The views of a scene show one set of named points, each view turned or mirrored, and shifted as a whole, with a little noise and some points left out.

Scene 1
View 1
Q_117: [  4  26 -21  34   7  14  14  -2 -40  16  -5 -16  23 -23  -7  -3 -11  -3
 -22 -18   9]
Q_668: [ -5   2  -5  42  22   4  15   8 -47 -28  -2  41  49 -19 -31   5   8 -37
  -3   7 -11]
Q_89: [  6  14   1  17   8   1  14   1 -46  -8   6 -12  17 -19 -12  -4   2  -1
 -10 -19   4]
Q_767: [ 13  11 -14  61  10   0  31 -24 -44  -1  24  30  35  -8  -9 -12  -3 -26
  16 -21 -17]
Q_900: [  4   2  -1  21  13  -8 -14  -5 -17  21 -19  30  40 -39 -17  -5  20   6
 -13 -11 -46]
Q_505: [-21   5 -17 -10  20  17  21 -13 -33  15  -1  22  10   0  -7 -13   0 -11
  -8 -27   0]
Q_390: [-13 -12  17   7  16 -13   7   4 -37 -40 -11  31  55  -3 -29 -10  20 -25
  -3   0  -7]
Q_640: [ 13 -10  21  32  31  -5   8   0 -50 -26  38  30  -6 -27 -25   6  -6 -18
  14 -10 -28]
Q_545: [ -2 -29  18  35  27   1 -11   2 -20  -5   2  19  19  -7 -20  -6 -22 -28
 -21  -9  -9]
Q_384: [  2  13 -13  35  15   5  14  -3 -41   2   0  23  31 -26 -17  -2   5 -13
  -4  -9 -17]
Q_790: [-32  -6  -3 -26  15  10  18  -7 -30  -4 -17  12  28  21 -10 -21   0 -18
 -20 -24  22]
Q_28: [  4  12  -9  30   8  -9  42 -29 -51 -19  31  38  33   3 -10 -18  14 -21
  32 -25 -16]
Q_363: [-15   5  -5  14  18   8  24   5 -48 -28  -4  16  38   0 -23  -3   1 -29
 -11  -4  16]
Q_70: [ -6 -11  11   5  10 -11 -18  -2 -11   6 -28  17  47 -16 -17 -14  15   1
 -23 -13 -24]
Q_158: [ -1 -15   9  43  26   3   2   5 -33 -14   3  24  28 -11 -23  -2 -13 -30
 -13  -4  -7]
Q_178: [  9   2  -2  37  14  -3  11 -16 -34   8  14  24  22 -19 -12  -9   1  -9
   5 -20 -26]
Q_221: [ -7  25 -23  17  -2  -1  17  -7 -35   4 -27  15  67 -14 -10 -14  27  -6
 -10 -12  -7]
Q_683: [  5   0   4  26  18  -1  -2  -1 -33   4   2  13  17 -28 -17  -1   0  -6
 -10 -13 -21]
Q_380: [  5   4   6   6   7  -8   6 -15 -30   9   5   1  20 -13  -6 -16   6   8
  -4 -29 -15]
View 2
Q_158: [ 10 -28  -9  15 -35 -15 -10  15   5  -3   0 -17 -10 -17   4  17 -10  11
  12  -2   6]
Q_70: [ 14  -4 -31 -11 -19  -4  26 -11  13 -31   3  -3 -15 -20  29   6 -16  31
  19  43   6]
Q_668: [ 21 -27  -8  32 -11 -18   7  20   8   7  -9 -28  -8 -12  -9   8 -35  13
  -3   3  -4]
Q_221: [ 23   6  -5 -19  22 -21  29 -11  15 -17 -12 -19  -1 -16   7  14 -32  15
   6  26 -11]
Q_384: [  7 -19 -17  -5  -1 -23   0  -3   9  -3  -9 -15  -8 -14 -11  11 -13   8
  -2  10  -7]
Q_363: [ 29 -20   9  15 -19 -31   5  -1  15 -20 -13 -30   8 -12  18   8 -28   1
  -4  -7  -2]
Q_28: [-26 -14   7  12  19 -47  -9  -8 -21  19 -20 -22  13  -3  12   8 -18   7
 -20   2 -11]
Q_545: [  6 -26 -12  11 -50  -9 -16  13   4 -14   6  -9  -9 -22  12  18   3  15
  25   4  10]
Q_117: [ 27 -12 -10 -41  -3 -30  -7 -14  24 -22 -12 -14  -5 -22  -8  30  -1 -11
   7  -6  -4]
Q_640: [-17 -46 -34  24 -33 -36 -29  -1  -4  15  -7 -10 -13  -8   5   1   0   3
 -21  -5  11]
Q_505: [ -1 -13   8  -9 -15 -31  -7 -31   9 -43 -10 -16  15  -8   7  -5   4   4
   1  16 -17]
Q_390: [ 15 -17  -9  32 -21 -20  20   7   2  -6  -5 -21  -2 -12  38  -1 -40  25
  -3  17   8]
Q_790: [ 17  -3  22   0 -28 -29   8 -26  13 -57  -9 -22  23 -13  40  -1 -11   9
  11  13  -6]
Q_683: [  3 -22 -30 -10 -21 -20  -7  -8  12  -9  -3  -6 -14 -16   1  12  -1  10
   1  14   3]
Q_900: [ -3 -12 -43 -14  -3  -4  14  -8   9 -11   2   1 -24 -17  -7   5  -7  31
  11  46  -3]
Q_178: [-15 -18 -19  -8  -5 -26 -12  -6  -5   4  -7  -7  -7 -14  -4  16   0  10
   2  12  -5]
Q_89: [ 16 -17 -21 -24 -13 -38  -5 -18  18 -12 -13 -13  -5 -17  21  18  -8  -8
  -8  -6  10]
Q_380: [ -9  -8 -22 -25 -10 -30  -4 -25   2 -16  -8  -2  -5 -16  25  13   2   8
   0  17   4]
View 3
Q_683: [ -7   6   2  13  -4 -10   6   6 -28   8  20  12   4 -17  -1   7 -21   6
 -24  -4  -3]
Q_28: [ 11  11 -13  -3 -21 -20 -49  23 -58   7  12  39   8 -19 -32  -7 -29 -33
 -17 -11 -20]
Q_380: [ 10  13  13  -3  -7 -28   2  20 -34  -5  22   9  -2 -16 -14  -9  -9   7
 -18   1  -7]
Q_668: [  4   8 -25  17   2  11 -16  11 -31  21   1  28   1  -8  12  24 -52 -31
 -35 -20 -15]
Q_221: [ 33  17   8 -28  -8 -19  -5  18 -23 -11  11  26  -4 -29  18   4 -49   1
 -34 -11  -9]
Q_767: [ -4  10  -7   3 -39 -20 -35   3 -46  18  23  41  14 -18 -14  10 -32 -26
 -22  -8 -25]
Q_545: [ -7  11   7  35  -8  -5   9   3 -24  29  15  -2  -6  15   9  12  -6 -13
 -28 -12 -17]
Q_900: [ 16  16  18   7  12  -1  15   4  -7   4  27  21  21 -32  -5   7 -26  23
 -30 -27  -9]
Q_89: [ -5   6  -6  -5 -12 -29   5  18 -42  -3  15  11 -14 -12   3   1 -27  -2
 -22  23   2]
Q_390: [ 30  23 -17  13  24   1  -2  34 -27  12  -1  13  -9   8  -3   9 -37 -29
 -32 -21 -14]
Q_790: [ 34   5  18  -8  -6 -19 -11  33 -38  -9  -7 -19 -37   7  28 -21 -14 -19
 -29  -9 -13]
Q_384: [  0   5  -4   1 -12  -8 -11   6 -32   7  15  25   6 -25   5  10 -38  -4
 -28  -7  -9]
Q_178: [ -5   9   5   9 -17 -16 -14   5 -36  11  24  25  13 -20 -15   3 -18  -3
 -22  -9 -14]
Q_505: [ 12  -9  21  -4 -14 -15 -25  17 -42  -9   3  -6 -17 -21  14 -23 -14  -5
 -25 -11  -9]
Q_640: [-31  -5 -23  41   6  -1 -16  14 -50  19  14  15  10 -11 -31   4 -13 -16
 -15   0  -3]
Q_363: [ 11   6 -16   1  -6  -8 -13  23 -40   8  -5   8 -24   2  23   7 -41 -33
 -32  -1  -8]
View 4
Q_505: [ 10  25  -1  70   1   7   2  13   7   8  -4  12   6  26  23  -9 -10 -16
  -4 -10  -8]
Q_89: [ 19   9   5  32   2   5   1  -3  11  47  -8  30 -12   8   9 -14  -4  -5
  -9   4 -19]
Q_767: [  8 -13 -43  14   0  24   4  14  16  31  11  18  -4  20  15  17 -15   5
   8   9  11]
Q_363: [ 17  19   2  38   2  28  12   2  -7  46  20  -6 -14   9  19 -12  -5   3
 -17 -18  -9]
Q_117: [ 11   4  -2  45   1  -1   1  -9   4  42 -21  33 -13  -2  -2  13 -15  -2
   2 -11 -22]
Q_158: [ 22  10   8   6  22  12   8  -6   1  36  20  -2   3  26   8   2 -25   5
  -3 -13  -2]
Q_380: [ 15   4   8  35   3 -13  -4   8  31  21  -5  28  -1  20  18 -15  -4 -19
   0   3  -4]
Q_221: [  5   5   0  41  -9  -6   6  14  11  23  12   6 -29 -26  16  15   9 -22
  -8 -19  12]
Q_390: [ 25  18  20   9   7  15  10  11   7  31  45 -18 -13   7  27 -21   5 -11
 -20 -13  14]
Q_790: [  3  26  19  79   0   6   7   9   8  27  12 -11  -3  22  29 -28  -5 -13
 -13 -35 -15]
Q_70: [ 18  13  38  23  15 -31   4   3  21   9  18   1  -6   2  14  -3  -5 -28
  -6 -23  10]
Q_668: [ 27  16  -5   2  10  31  12   3 -15  31  34  -8 -12   1  12  13 -10   0
 -14  -6  13]
Q_178: [ 17   1 -12  13   8   3   0   8  18  18   4  23   3  21  13   8 -14 -10
   6   9   8]
Q_683: [ 26  13  12  13  14  -4   1  -3   8  21   1  24   2  15   7   2 -15 -11
  -2   3   0]
Q_545: [ 20  11  19   9  30  -1   6 -10   8  31  18  -2  15  40   7  -3 -32   4
   1 -20  -5]
Q_384: [20 10 -8 19  5  8  4  4  1 22  4 19 -6  4 10 14 -8 -8 -2  1  6]
View 5
Q_668: [ -8 -17   7 -13  21  13  18 -16 -26   7   2  -3  23 -21  -5 -38 -22 -15
  12 -12 -33]
Q_380: [ 15   8 -18 -12  20 -40 -14  -5  -2  28  -9   0 -13 -15   3   0 -23  -9
  -2  -6   0]
Q_221: [ 16   5  -1  -7  23  -9  17  24  22  22  -7  10  -3 -16 -15 -26  -4 -27
  15   0 -18]
Q_390: [ 11   0   1  -8  39  -5  30 -18 -18   4   5 -11   0 -15  14 -16 -30 -16
  23 -23 -43]
Q_640: [ -3 -17 -12 -23  16 -30 -17 -49 -56  14   2  -1  21 -27   3 -12 -38   4
 -13 -15 -20]
Q_28: [ 18 -20 -29 -23   7 -40  12  -6 -10  -7   2  -1   6 -42 -27 -30 -41   3
  -3  15 -43]
Q_158: [-15 -15   4 -11  15   1  -4 -20 -28  14  -2 -21   9 -10  12 -24 -31  -9
   4 -18  -8]
Q_70: [ -2  19   1  -2  46  -9   0   3  14  37  -8   0 -10 -17  23  -3 -24 -15
  18 -27  -7]
Q_683: [ -4  -1  -4 -14  23 -17 -16 -15 -18  31  -7   4   8 -15   5 -11 -20  -8
  -3 -15   1]
Q_89: [ 22  -1  -6 -13   7 -32  -9 -11 -24  19  -5   0  -3   5  -3  -9  -3 -21
  -4  -6   2]
Q_505: [ 16   1 -29 -27  13 -21  -8  -7   7   3 -30  -6 -11  -9  -6 -15 -10  18
  20  -9   7]
Q_117: [  8  -6  -1 -11  -5 -15 -18   7  -8  25 -15   2   0   8 -13 -19   9 -20
  -6   1  21]
Q_767: [ -6 -29 -15 -15  -7 -25  -7   1 -14   9   3  -8  11 -30 -24 -35 -39  -9
 -18  16 -18]
Q_900: [-14  13  -4  -7  47 -12 -14   2  12  51  -9  22   7 -38   6 -10 -25 -11
   3 -18  -9]
Q_178: [ -5 -11 -13 -16  13 -26 -17  -8  -9  24  -5   1   6 -30  -6 -20 -33  -3
 -10  -2  -8]
Q_545: [-21  -9   1 -10  19  -1 -14 -23 -25  20  -6 -30  -1  -7  28 -13 -40  -3
   6 -26   4]
Q_363: [ 17 -11  -2 -15  10  -1  20 -14 -22  -6  -8 -15   3   5  -3 -27  -7 -14
  20 -10 -17]

Which points are out of place in each view (at most two, in the order of its rows)? Write none if all are in place.
view 1 => none
view 2 => Q_70
view 3 => Q_221
view 4 => none
view 5 => Q_28
